Each row is a point on a tangle of strands that fork and nearly touch. The rows are in no order.
Two points are linked if the straight distance between their rows is under 84.
zas: [ -3  -9  38 -12  24   7 -30  -1   0 -23  -6   0 -35  10 -10 -25 -23 -33
   4 -15  -4   1]
koni: [  8 -14  -2  -3 -12  -4  14 -11   3 -12   4 -20  40 -39 -42   1 -14 -33
  -4 -17  10  30]
vamo: [ -6  18 -14  -2  15  42 -20  40 -41  25 -28 -25   2  15  -6  -4  30  11
  25 -20  25   7]
lugu: [  5  25 -13  45 -32   5 -28  12  20  -3  25   3 -46 -22  23   4  46  -8
  -4  16  38  -9]
buge: [-26  25 -16 -15  10  -8   0   7  12   5   3 -11  40  50  19  -4  -3   1
  -9  21  23 -17]
Digez: [ 12  11  30  -1  12 -20  -1   4  11  14 -19 -31  11  20   3 -12 -22  16
  18   4 -12 -38]
per: [ 12   3 -14  -3 -17  -1 -16  24 -45  20   6 -24 -12   1 -11 -13 -14  24
   4  23  13 -29]
gad: [ 31 -10 -20   5 -38   6 -27 -21   8  10  -1  20 -21  -8  31  -3 -10   0
 -17  32 -10  -1]
redup: [  1 -33  -4  30  53  13   9  -2  16 -30 -19  13  34   1 -17 -19 -33  13
   5 -54   0  -4]
gulot: [ 24  -4 -34  38 -19   1  -4 -20  31  -7  24  37 -35 -36  15 -16  -3 -29
  13   8 -20  15]
lagu: [  5   6  -3  -3  -5  13   1 -44  24 -24  -8  24   9  -5  -4 -10 -18 -44
 -29   3  44   8]
vakek: [  2   0 -18 -14  12 -28 -11  10 -13 -10   3  -7   4   5 -10  -6 -47 -25
   1 -19  -5 -20]
Tevuk: [ 17 -11  15   0  13   0 -45  -1  14 -19  -2   5 -50 -14 -12 -20  -6 -18
   5  28   0 -16]
lisib: [ 10 -23 -27  32  -6 -26  -2 -26  39  -4  17   4 -10 -38   3 -22  12  24
   5  40  18  10]
dabo: [ 24   1   8 -11 -12 -29 -27 -14   0   0   5  13 -29  26 -22   6  -8 -16
 -23  -4  -3  33]
raz: [-31  13  -2 -16  -8  32  11  64 -43   2 -32  -7  15  24  29  20  28   5
  24 -27 -18 -37]
bifad: [-33 -15  45  22  21   7  11 -10  -5 -14 -25   7  41  24  23  21 -36  22
   7  -9 -36  -7]
Dor: [ 36 -30  10  -5  17  -1  42  16  15 -45 -32  22  14  -6 -30  14 -12 -32
   2 -58  38  20]
Nis: [ -8  37  21  -8  12  38 -28  10 -49  19  -7  15 -11  35  27 -10 -16  24
  -7  -7  -8  -7]
Vame: [-17 -13  -2  34  34   8   0  62  -8 -15  14 -13 -24  59  14  19  -3  12
   8 -37   2  19]
kada: [-19   4  -6  14  25  -1  33   2  -5 -32 -55  37  64 -14   2  17 -14  43
  22 -46 -31 -15]
miro: [-10  23  -6  26 -37  -7 -27  18   5   5  11 -18 -21  -4   1 -17  34  16
  42  47   0  11]
Negev: [-26  27  29   6  31   2 -34  27 -14  15   1  -9 -10  28 -19 -23 -11  16
  35  -4 -16  -4]
sovo: [-15 -24  -2  38 -12   0  -3  16  23  -5  48  40 -62 -40  29  20  36  -9
  17   2  20   1]
ler: [  3  -6 -24 -16   7  13  23   8   5  34  34 -14  -1  24  -7 -40 -13  -1
   8   7 -10  13]
Vurud: [ -9  -5  -3  16  -5  -1 -25  -9  -3  27  34 -13 -42 -20 -30 -43  18  30
  12  10 -12   2]
zula: [ -2 -27 -12  -5  21  -6   1   7  11 -27 -38   9  61  27  -6   0 -14   5
   0   3   9  26]
lemo: [ 15 -37   9  18 -11 -11   5   9  25 -19 -11 -10  12  24 -13   4 -18 -46
  -1  -7  27 -11]
ref: [ 33 -28 -12 -28   5   2   3  -3  56  -3 -18 -10   8 -18 -12  -5   9 -21
   0  -3 -17  22]
kito: [-16  14   1 -36  -6   6  -4  28 -45  22 -13 -19  -1  -5  17   2  -4  26
   6  11 -12 -59]
Roku: [ 11   9  -1  10   4 -11   8 -14  36  -6  -7  34 -30  14 -25 -21 -17 -52
  13 -25  23 -11]
lon: [ 11   4   6 -25  24  36   3 -21   9 -18 -46   4  57 -23 -26 -29  13  26
  14 -26 -19  -8]
deso: [-29   9   5  16  22 -31  47   7  -5 -17 -25  22  22  36  48  39  -7  44
 -12  -4 -32 -35]
pasik: [ 17   6  23  -3   5  -4  61 -13 -18  -7 -48  14  67 -14   6  28  -7   7
 -14 -14 -25 -34]
ripa: [-35  25 -14   6  -2   6 -13  30   7  -1   3  -6  11  40  10 -27   0 -14
  22  10  30 -30]
sura: [ 29  -8 -23   6   4   7  10 -19  32  -2  -3  49   6 -62 -30   5   7  10
  -5  -1  32  61]
tosa: [-16  11 -16   1  38  -7   5  28  23 -21   8   5 -13  43  -1 -31  -4 -29
  14  -1  31 -31]
fiva: [-29  -1  -3  -4  30  -1  -7  36 -59 -27   2 -20  -5  25  40  23 -25  38
  -5 -11 -23 -22]
zibe: [-16  -1  -4 -23 -19  13 -16 -24  29  10   4   7   2  23   6 -19  -6 -18
 -25  -7  22   5]
dite: [ 10   8 -21 -28 -39   5  16 -24  16   0 -22   0  46  -8  11   9  22 -15
   3  28 -43  -1]
nem: [  4  -8 -16 -24  18  11   5  55  16  21  15  11 -47  13  -4   4   3 -21
   5  10  39  11]
Ziba: [ 17  -9  17  17  21  10  -4  40  -4 -10  14   5 -13  44  13  26 -23 -37
 -27 -12  33  -8]
Pova: [ 12  -2 -38   4 -29 -13 -16 -26  38 -21 -17   9  20 -62   2  -5   5  -3
   3  -5   8  25]
Lidib: [  5 -11  -9   9 -11 -30 -23 -44  13  -6  17  26 -27 -20 -23   3  14  -5
 -30   4  10  40]
sikez: [ 14 -16   6 -15   8  -8  49 -16  -2 -28   6  28 -24  10 -18  31   0 -57
  -2   0  39   1]
dumu: [-16   7  19 -16   1  34 -15  -5  29   5  24  10 -25  17  10   4  -1 -47
 -28   0  30   0]
Zapip: [-26  25  26   8  32   6 -21  38  -6   3  21 -22 -15   4 -25 -15   1 -16
  29  21  20   2]
numod: [-16  -6 -22  -8  22   3  19 -15 -10 -34  -6 -16  73   0 -13   8 -10  11
 -17 -52   3 -11]
poge: [  6 -12  13   6  42   6   5 -17   1  -8 -32  -1  47 -10 -29 -17 -23  19
  13 -34 -30 -27]
Zup: [ 42   6 -24  -2 -33  21  29 -35  23 -11 -10 -16  38 -24  11 -10   8 -12
   0  14 -14  33]
votik: [-20 -17 -17   1  44  27  19 -13  15 -18   8  24  28  24   1 -31 -17 -21
  -8  -8  23  14]
Rusum: [ 29 -24  16  11  18 -11  14  -9  47 -21 -33  -5  21  10 -28 -23  -3 -11
   6 -16  36  -6]
nol: [ -9  44   0  25 -22  19 -49   6 -21  10  22 -16 -32 -50  42  16  30  16
   7 -22  -5  27]
Nuki: [ 18 -36  -8 -18  41  -6   5  -4  14  -7  -8  23  -4   2 -44  -8 -14 -29
  -9 -32   4   6]
Tof: [ 18  11 -19  -7 -36  -5 -45  43   3  13 -21  -4 -22  12  17  18  -8 -17
   3  22  15 -10]
Vinup: [ 25  -4 -32  -5 -15  -5  25 -10  45 -28 -10   4   2 -70 -23 -11  20 -18
   8 -26  39  16]
kamek: [  7  -4  15   5 -10  25 -18  17  29  27  17  14 -43  24  -9 -11  21 -17
   9   6 -10  30]
kemub: [-28 -25  -8  23  42  13  12  21 -29 -21   7 -12   5  26  29  20 -13  57
   4   7 -39 -33]
vezul: [-19   0 -21  15 -38  -9 -57  -2   1   5   4  12 -17 -29  41   1  26  41
   1  32   2  -6]
ped: [-10 -22   1 -23   2 -11  38 -11  42  12  -4  20 -13 -21 -22  -9 -11 -23
  24   2  36  48]
mumo: [  8 -12  24  21 -30   6  -9 -30   6  27   3  -5  29 -29   1  22   3  11
 -12  50 -23 -13]
nez: [ 16  28  10  -3 -50   1  -6 -18 -14   4   1 -15 -26  -7  26   2  18   1
   5  15 -50 -24]
zamoz: [-12  19  -5   8 -22 -19 -30 -31   6  44  12  13  -5 -36   0  13   4  33
  -8   7 -27 -30]
nener: [ 24 -14   6  -5  17 -22 -17 -16  25 -32   9  19 -60 -42   4  -2   0 -17
  -2  34   6  12]
revog: [  9  -2 -18 -39  32  -1   0 -31  18   2  -5  -4   4 -30 -20 -47 -23  -2
   4 -10  -8   8]
Nifik: [  4  -7  10 -16 -13   2  -3  34  28  21  36 -47 -19  -7  -3  12  14 -18
 -13  12   7  13]
pev: [-10 -12 -18  -8  33  30  20 -15  15  21  32   6  15  12 -23 -35  -1 -21
  -8  25  13   0]
suzes: [ 14 -19 -32 -11  36 -13  36  -7 -15  -6  23 -15  25   3 -13 -21 -34  -3
 -27 -14  32   2]
mosi: [  8 -56 -12  -5 -21 -25  21   1  25  25  30   8 -43 -26 -23  16   2 -10
  -4   2  16  33]
Sigi: [-22  16 -20  18 -32  24 -30  26 -24  18   3 -14 -12 -29   0  -2  59  29
  40  27  -6  17]
gosom: [ 36 -36 -33  -3   3 -22   8 -23  23  -7  23  11 -21 -51 -11  -3  17   5
  -4 -12 -33  46]
vid: [-16  15 -29  37 -19   3 -43  26  -4 -11  43  -4 -34 -46  39   7  52  -2
   5 -12  18  10]
misi: [ -6  45  35 -28 -25  38 -12  11 -26  54 -20  -7 -25 -16  34  13  -4  26
   5 -15 -26  -7]
kos: [-16  17 -13 -40  22 -42 -17   6 -13  -7 -19 -14  22  13  10  10 -32   4
  -4 -17 -19 -32]
roto: [ 19   2  18   4   3  27  27   3  13 -35 -12 -17  67 -19 -23  -4  -3 -27
   1 -23  26  34]
baki: [-17  12   0 -17  44  -5  22 -11  -3 -13 -49  44  45  18  23   3 -24  35
   9  -8 -38  -8]
Rog: [-25   5  40   1   9  40  10  14 -28  15 -20  18   2  32  39   4 -11  30
  -1   0 -23 -42]
Bet: [ -5  36  -9 -23 -46   4 -29  -6 -32  14  -2 -27 -32 -12  39  -6  13  38
  -7  10  12   8]
lun: [ -9  42   6 -12   4   4 -30  -4  -2  26  38  -3 -58 -19   1  -6   2  -5
 -13  -8  15  25]
lates: [ 20  26 -24  -3  23  14  15 -20  25  11 -14  14  54 -22 -27 -17  -9   3
   4  11  15  24]
Donup: [ 17 -25 -18  10  -9  -2  36 -36  -2 -21  17  21  -8 -26 -43 -13  20 -28
  -1  19  30  30]
sim: [-18 -18   2  18  19  26   0  50 -45   8  25 -17  10  20   8  -3 -42   4
   3  16  20  -3]
Geziv: [  1   1  38 -27  17 -23  43 -18 -20  11 -33   5  30  -1  24  12 -22  31
 -19 -10 -30 -42]
dig: [ 12  -9   7 -18 -16 -16  21 -17 -12  -4 -60  11  69 -24 -24  21   5  17
  -3   8 -16 -21]
ledig: [-32  36   7  -8   8  12  25  45 -41  23 -28   0   8  43  48  19   9  59
  12 -20   8  -3]
gubil: [-19   7  -3 -18  15  -6  21  -8   6  -2  52   5 -39  -8 -34 -13  32 -30
   8  26  13  32]
togol: [  1  -5 -21 -10  21 -24  33  17   0 -23  18  30 -19  42 -18   0  11 -40
   3   2  33  -8]
rovu: [  4   4 -22   4   4  22 -23   9  -6   2  27  -3  -9   8 -12 -14  32 -15
 -12  51  20 -35]
pegu: [  1 -10  -3  12   3  -1   1  47 -55  15  18 -27   3  43  -5   8 -12  19
   1  -8   9 -13]
Linu: [-51  -4  27 -11  -2  21 -18 -19   9  11   7  -1  31  42   2  -2  -5  -9
 -20 -23  -6  -6]
baza: [ -8 -34   2  16  45  -4  29 -14 -31 -33  -6 -21  36  25  17  17 -20  52
 -20   8 -32 -12]
Nuvo: [ 12   4  10  -2  -8  -6   1 -58 -26  -4  -7   0  16 -13 -30 -39  -9  14
   5  20 -20  15]
Tade: [  6 -23  -8  18   1   3  33 -35  43 -15  24  51 -43 -40  13  -7  24 -24
  15   4  -5  35]
Kato: [ 39   3 -30  -2  -7 -32  -5 -26   9  11 -25   8  26 -26 -48 -12   1  27
   0 -22  -8   7]
linul: [ 12  -3 -18   5  18  23  20  12 -13 -40 -51  20  76  -4 -11 -10   1  41
  20 -32 -10  -6]
dubam: [  3 -19  -9 -22  -8  10   8 -11  -1  -5 -25   0  54  18   2  -4  -6  -8
   0  11 -25  11]
Kedu: [-10  33 -14   0 -24  21 -45   3 -28  49   7  20 -19 -30   6  20   6  25
  -3  12 -25  -6]
pon: [-37  13  22  24   7  -1  18   6 -37 -34 -11   3   4  53  32   8  26  32
  -1 -15 -28 -59]
tidub: [-32 -17 -14 -20 -10   4  -1 -10  36  13  38  -8 -31 -40   4 -20 -14 -19
   2   6   8  22]
bukoz: [ -9 -13  55  12 -11  -5   7  -3 -37  18 -24  15  27  27  -7   5 -11  25
  11  34 -22 -18]
mobo: [  6  -3  -3 -12   8  -8  26   8  29  20  23  38 -42   6  -7  27   0 -22
   2  36  46  20]
Fetez: [ -1   1 -19 -24  27  10   2  -4  18  -2  33   4 -17  10 -25 -28  36 -30
 -10  29  -4  -3]
Kun: [ 16   6  19  -9  22 -30  24  -1  17  -8  10 -29  10  28  -9 -11 -22 -15
  -3  -4  14  27]
kamab: [ -5  -5 -21 -42  36  -3  12   1  10   5  -6 -10  15  19   0 -48 -16  10
  17  -1 -27 -10]
lani: [  5  14  21  20 -27  30 -33  20 -36   0  24 -11 -40 -12  -9  11   2 -45
   0   3   0  14]
Lifuz: [  5  58   1   7 -23  28 -26  14 -14  18   4 -38 -13 -33  31  31  48   7
   1   7 -12   1]
Nabem: [  4   6  13 -18  -7 -21 -31   0 -21  -8 -21   0   2  38  24   7 -41  10
 -24  10  20  -8]
nen: [  1   2  26 -21   9  -9   0  32   1   6  24 -38 -24  39  -6  -3   3  -4
  -8 -15  21  24]
Bivil: [  6 -22 -18   5  44 -11  18  -4 -28 -29   9 -20  20  30   8 -16 -28  16
 -14  10   9 -16]
zevol: [  0 -16  -7  -3  21  -3 -21 -19  20  17   4  17   6   7 -55 -18   9 -13
 -11 -19 -14  -6]
tugiz: [ 31   4  -7 -10  -4  18   4 -42  -8 -21 -17   3  12 -43 -29 -52  -8  12
  10 -16  -9  34]
nor: [-33  20   5 -30 -21  -8  -3   8 -34  29  -6  16  21  39   6  14  -4  18
  -9   4 -12  -5]
rig: [  2  -6  19  -7 -12 -11  15 -20 -26  23 -25  15  37 -21 -10  18  -7  20
   1  49 -24 -32]
vad: [-29   5  33  12 -10  11 -26  21 -16 -22  -2  -6 -11  36  14 -17 -33 -29
  18 -26  -4  -1]
mutir: [ 32 -24  -3  20  -4  -7   6 -29  25 -10  30  -6  11 -51 -19  28  24 -30
 -33  13   6  24]
befi: [-16  27  -9   3 -25  31 -18  40 -53  27 -36 -20   2 -11 -12   9  34  13
  35  11   4  -3]
setof: [  5 -43   4  20  54  -7  18  10   9 -28   0  11  -5  27 -24   1 -26 -12
   5 -42  -2   1]
bon: [-21  22  22   2 -42 -16 -16 -20  21   8 -29   3  11   6  -1 -11  14   1
  30  31 -24 -15]
dekod: [  8  -1  13  -4  28 -37  22  -1  14 -23 -16 -41  39  29  -2 -18 -19  15
  17 -21 -10   0]
miv: [ 32  -3 -12 -17   2 -26  -1 -32 -28  -4 -35  10  38   7 -30 -11 -19  33
 -16 -30  -6   0]
dufo: [  2  11   4  31  42   9 -25  42 -19  -5  -4  12  -3  59  17  23  -8  22
   0 -10 -19  -9]
kug: [-27 -10 -12  11  42   9  11  -3  10 -54  -5  -5  66  -6  -2  24 -12  12
 -28 -49  22  31]
gen: [ 17 -34 -20   3  -4 -23 -18  -7  21  16  46 -14 -17 -48  15   9  18  13
 -11   2 -44  19]
bese: [-13  35 -10   8  39   3  24 -14   5 -31 -21  13  46  21  24 -10 -33   9
  21 -27 -30   7]
konar: [ 14  14 -17  28 -51   4 -19   7 -17   3  28 -15 -34 -24  31   0  34   7
  21   0 -52   3]
faba: [ -5  26  11 -10 -14 -18 -35 -12 -27  27  37 -28 -21 -12 -22   7   2   9
 -29 -13  -5   3]
mezor: [ -6   1  28 -17 -19  -5 -23 -20  -6 -14 -34  -5  28   2  28  12 -34 -12
 -19  19   7 -39]
rabes: [ 37  -6 -43   2 -30 -19 -22  16   8  14  10  11 -19 -13   9  23 -19 -18
 -18  24   0  11]
Goke: [-14 -11  -6   5 -22 -10  -1 -23  37  -9  14 -10   6 -65  -7   2 -20 -30
   8   3  11  35]
Zad: [  4  53 -10   6   1  44 -44  15 -39  37  -5  16 -19   7   7   6  -5   2
  -7   2  10  -5]
dusak: [-27   1  34  10  36  19 -21   0  -6 -23 -17   0  18  30  28   2 -23   9
  -1  -4 -22 -46]
feg: [ 18  20  -1  29 -15 -24   1 -29  43   5  -7  12  -8 -14 -28 -26 -17 -28
  23 -13   7  10]
semug: [  4  18  14  13 -16  -3 -35  15 -23  35  29 -46 -41 -29 -27  -6  13  20
  10 -13 -10  -7]
pozaz: [ 25   4 -11 -39  -8 -22   4 -23  -6  -2   3 -38   5  -2 -10 -14  10  -2
  -1  -1 -44 -33]
tev: [ -9 -15  13  19 -11  15  -2  18  36  19  39  14 -56 -14  -9  16  48 -19
   8  16  16  21]
gule: [ 15   5  16   5 -12  13 -21   7  18  45  -2   3   1  42 -14   0  28  12
  -4  10 -18  -5]
Vuno: [ 27 -33 -15  -4   9   7 -10  -9 -10 -18 -44  21  53  -2 -30  -4 -19  18
 -17 -19  23  15]
kol: [ 13 -40 -28  -3  -9   7   3   1  60  -1  -7  28  -5 -29 -15   5   6 -43
   3  10   3  14]
Gopor: [-33  -4 -10 -14  -4  29  -2  42 -25   0  -3 -16   4  52  36   8  13  12
   3 -44 -31 -33]
nosos: [ -2 -19  15  22 -26 -20 -48 -20  20  -3  17   8 -28 -25  17  17   4   2
 -15  12 -21  49]
gabu: [-24  -9  32  -5  19 -25  68   8 -20   8 -38  45  17  16  41   9 -23  41
 -23  -5 -25 -23]
Ruro: [  7 -24 -13   2 -22  -6 -30  30  27  15  33 -27 -26 -24  13  15  45  18
  -6  14 -14  16]
kog: [ -6  41   4  16  19  -2 -24  43 -21  22 -13  13  18  41  14  27 -13  15
   7  13   8 -29]
Kas: [  7 -13  16   3  34  14  26  15  14 -52 -14  11  49  -8 -24  19  -2 -14
 -14 -52  36  48]
tulup: [-14  10  35  22  -2 -14   3 -19  -8 -25 -22  -2  50  34   8  18 -29 -11
  -1 -14 -10   3]
Pokol: [  3  -2 -22  44 -18  16 -43  25 -44  19  -3 -14 -25 -48  -3  12  52  28
  27  -2  -1  40]
Metud: [-21  -1 -13 -16   9 -43  14  20  -9  -1 -39  12  39  26  25  26 -30  31
   0   1 -10 -41]
pifo: [ 15  22  -1  28  -4  21  -7  27  -5  14  16  -7 -66 -22  -8   4  26 -13
  10   6  56  -7]
rato: [  9  11   9 -14 -24 -13  -2  -9  27  30 -16   0  21  50  -5  10  16   2
  -9 -23 -30 -26]
digid: [ 26 -25  -7  23 -31  -4 -11 -26  23   0   7 -16  24 -39  -7  17   8 -19
 -21  28  -7 -13]
Vusot: [ 14  -2  -7   5 -12 -12  13  -1  25   8  57 -25 -20 -26  -7  23  20 -37
 -26  18  14   8]
med: [ 13 -18 -16 -21   3 -16  42 -28  19 -14 -14  43 -27 -51 -41  -2   6   9
  21 -15  40  48]
beba: [ -9 -33 -19  40 -21 -37 -33   3  14 -11  34   8 -13 -41  34  -5  20  20
   8  28  11   3]
saz: [  5   8  21   6  14   8 -12 -31  16 -26 -22  -5  42  -3   7  -5 -31 -24
 -18  27  33  -5]
Koz: [-26 -22  -2  -2  16  32  10  23   7  -9  14 -16  18  54  46  10  -5   3
 -17 -26 -20 -17]
Neb: [ 10  10  20 -41 -24   5  19 -17 -28   3 -10 -13  -4   8  16  -5  14  -3
   3  11 -63 -19]
nege: [-23  -7   3  14   0 -12  17  10 -53  12   2   7  22  57   7  14 -15  42
  -6 -10 -13 -17]
mer: [-17  18  11   8   2   0 -14  23 -20  -6  35 -18 -38  -6 -30 -10  33 -17
  12  41  27  26]
nosu: [-17  39  35 -17 -41 -25  -5  23  -3  19 -38   5  -3  21  13  20  13  -3
  29  11 -35 -13]
Nifus: [-36   5 -10 -34   0  -2  32 -28 -26  -9 -19  -1  60  -8   2   2 -13   4
  -7 -35 -26 -28]
Zusi: [  1  20 -17  -7  28  -8  15   0  12  20   0   1  44   3  -5 -15 -40   1
  12  33  11  21]
Bube: [ 12 -21  -3  12  -3 -10  19 -36 -20 -11  10  -6   8   0 -46 -34 -11  -3
  -7  21  29  14]
sif: [-28  25  -3 -26 -45  -1 -30   2 -28   0  -2 -16 -28  24  19 -22 -10   8
   4  11  26   8]
Pori: [ -4  -2 -12   8 -45  35 -44  -5  -6   4 -11  13 -24 -10  29 -15  11   7
   0  48  -3 -27]
Turit: [-19  51  15   1   8   9   0  40 -57  32 -36   1  14  14  19  25  15  36
  10  -6  22 -28]
kapet: [ 40 -10  12 -26  21 -24  39 -40  29   3   8   8 -48 -19 -22   4  -5 -13
  -8 -22  22  21]
makoz: [-17  16  37 -14  -8 -16  36 -21  10   9 -19 -11  40  38   4  -2  16   8
   7 -21 -36 -25]
zun: [ -2 -14  20 -14   0   4 -22   0 -10   7  -1 -10  20  11  -7  10 -14 -15
  -4  26 -27  10]
mok: [  5 -38   1  22  11 -18  31 -22  21 -17  43  47 -50 -51  39  23  21  -6
  13  15  18   2]
Tuz: [ 27 -17   1  16  14 -22  -4 -20  43 -23 -18  15 -17 -43 -13  -4  -2  -8
   8  44  26  19]
dum: [ 39  11 -39   4  12   4  17 -33  11   9   2  25  15 -40 -21 -16 -24   7
 -14  17  31  38]
kef: [ 12  31   5 -16  -9  23 -46   2   1  33   3 -20 -49 -11  29  -6  11  29
 -13  -6  17  15]
dabut: [-42  -8 -32  48  29   3   8  11 -15 -50  21   7  22  33  12  24 -24 -12
  -5 -14 -19  -2]
fik: [ 23   5  -4  40  -4  31 -39  11 -36  17 -15 -23 -36 -30 -22  17  63   2
   0 -16  17  36]
mitor: [ 31 -21  -8  -4 -10 -10  47 -49  -5 -28  13  38 -37 -41 -24  26  12 -35
  -7  12  28  13]
fakan: [ 19 -50 -15   6 -35  -4   9   6   7  26  23  -1  -6  -2 -26   0   3 -15
  -4  24  -4  40]
nazeg: [  9 -22  26  19   9   6  21 -16 -20   1  30 -11 -42   4 -28 -37 -13  -7
  -3  22  36  -9]
retaf: [-16   0  22   2 -26  22 -31  33 -31   9   4 -15  -1  14  -4   8  -3 -22
   9   3 -18  -7]
Kiser: [  6   4  26   8  -3  12  15  -6 -18   0  40   4 -67 -12 -12  -1  -5 -28
  -6   6  43 -12]
tino: [-13   6 -16   0 -49 -29 -18 -44  38 -10 -25  -7  26 -28  -7  -7  20   5
  10  11  -8   1]
rukam: [-12 -30  -4 -12 -10 -20  44 -20  47  12  21  34 -32 -21 -16  31  16 -12
  12  20  38  39]
derip: [ 18 -21 -26  20  10 -12  31 -10 -16 -36 -12 -13  51  33  21   1 -24   8
 -15 -11  18 -32]
Pibi: [  8  -8 -16  -8  -3 -27 -29 -29  18  39  -1   0  -2  -6 -34 -12   1  26
 -11  -6 -17 -16]
fesip: [ 33 -16 -10 -20 -14 -15  21 -11  46 -16   6 -29 -28 -22   2 -20  -7 -31
   6   5  -3  21]
Mife: [-26  40  42 -52 -24   1  15  21 -30  33 -26  -5 -22 -15  32  16  25  29
 -18   1 -13 -19]
panap: [-18 -22  -2  15  51  -7   4  48  -9  -6  16  12 -38  38  -6  -4 -28   4
  11 -27  16  -1]
manu: [ -4  16 -15 -11  19  44 -19  52  -5  36   6 -13 -27  12   4  -8  15  -2
  10 -13  31  20]
bup: [  6  31  22  -3 -15  14 -18  28 -11  26   3 -55  -5  20   1   9  25   7
  -8 -14  20 -29]
vofid: [ -7 -37  -6  -5  29  10   9  14  17 -17   8 -10  26  37  25  19 -29 -11
 -36 -29   1  10]
Beto: [-51  23  -2 -57 -18 -12  14 -11 -21  19 -15  14  27  -3  16   5   0   1
 -11  -3 -29 -29]
pef: [-31  -1 -31  39  32   8  31  -7   3 -34  -2   4  42  19  16  13 -35  26
   6 -31 -32   2]
mimaz: [ 30 -15 -12 -31 -11  -5  -7 -19  10 -11  15 -41 -21 -26  14 -17   1  -9
 -12  20 -28  -7]
Pizi: [ 47  -9  -3 -21  32   3  39 -24  24   0 -11  20  -3  -7 -38 -13   4  -9
 -14 -37  28  30]
ziv: [-23   5  27 -36 -42  21  -7   7  -4  39  -7 -19 -13 -13  29   1 -16  10
  14   4 -42  10]
nased: [ 32  -8   7 -26   0 -17  -5 -13  34  17  14  14 -58  -2  -9  11  -6 -20
 -26 -22   0  25]
lus: [ 30  14  11  27 -23  28 -21  30  -9  18  -7 -46 -27  -2   1   7  34  -1
  -1  -6  49 -12]
mired: [  2 -16  20 -11  32  15   7   5  14 -10  16  18  -7  38   3  18 -16 -45
 -36 -13  16  22]
Pulu: [ 37 -16 -16   4   8 -29  26 -16  13 -21  33  30 -63 -43  13  30   4 -21
  -2  30  16   5]
paneg: [ 14 -15  21  40   6   5  -7  13  -1 -16   4   2   9  59  -5   8  -8 -24
 -12  -7   4 -22]
Tet: [-10   5  -8  14 -18  -4  -8 -42  -2   6  17   1 -13 -10 -27 -45  16   4
  19  15 -37  13]
nalov: [-37  14   9 -32  -5 -13  40  53 -44   3 -24   7   3   5  33  16   8  15
   8  -7 -20 -55]
soz: [  5  24  42   8 -19  -4 -14  -5   6  12   1 -42   9   9   1   9   3  -6
  -4   9  -7 -47]
vafuz: [ 10   3 -12  22 -35  10 -27  14 -18 -11  30  -8 -61 -33  12  -9   3 -26
  17   8 -22  15]
nase: [ -1  39  10  29 -21 -24 -19 -11  26  -2   6 -10 -16  11 -11 -19   9  -9
  24  24   8   2]
zoso: [-20   2   0  -6 -40  20 -22  -9  13  37  24  -9 -23 -29  24  -9 -22  -8
   3   4 -24  18]
gef: [ 14  22  -3  18  21 -15  53 -27 -18 -34 -22  -9  67  17  17  15  -8  23
  -5 -14 -14 -30]
Sef: [-51  18  39   5 -24  -1  18  23 -29  -3 -15 -17  20  50  22  19  31  30
   8 -15   1 -40]
Pofal: [-16  15  30 -23 -21 -21  37   6 -23   7 -10 -21  18  43   5   4  41  26
   1   5 -24 -46]

A fork is a point with three links, a tip a point with one. Leave the first point through the second and follow the links. Name the first fork or tip that comes.
pon; Sef -> mok
lani; vafuz -> kol
dabut; pef -> setof
kol; ref -> retaf

Follow the links from the first point to the second, and from the first to the third. Name the last point that the two ways share.
gubil; gulot; dite -> Pulu
nazeg; Zup; mimaz -> retaf
Roku; Dor; med -> nase
bifad; Kiser; konar -> retaf

A fork is a point with three links. Follow the links from the first point to the second and name the forks in between, in order.
mobo; Pova -> Sigi > nase > bon
Bivil; kamek -> pasik > rig > Nifik > pifo > Bube > mitor > Pulu > mok
kemub; nazeg -> Bivil > pasik > rig > Nifik > pifo
Tevuk; mumo -> nener > Pulu > mitor > Bube > pifo > Nifik
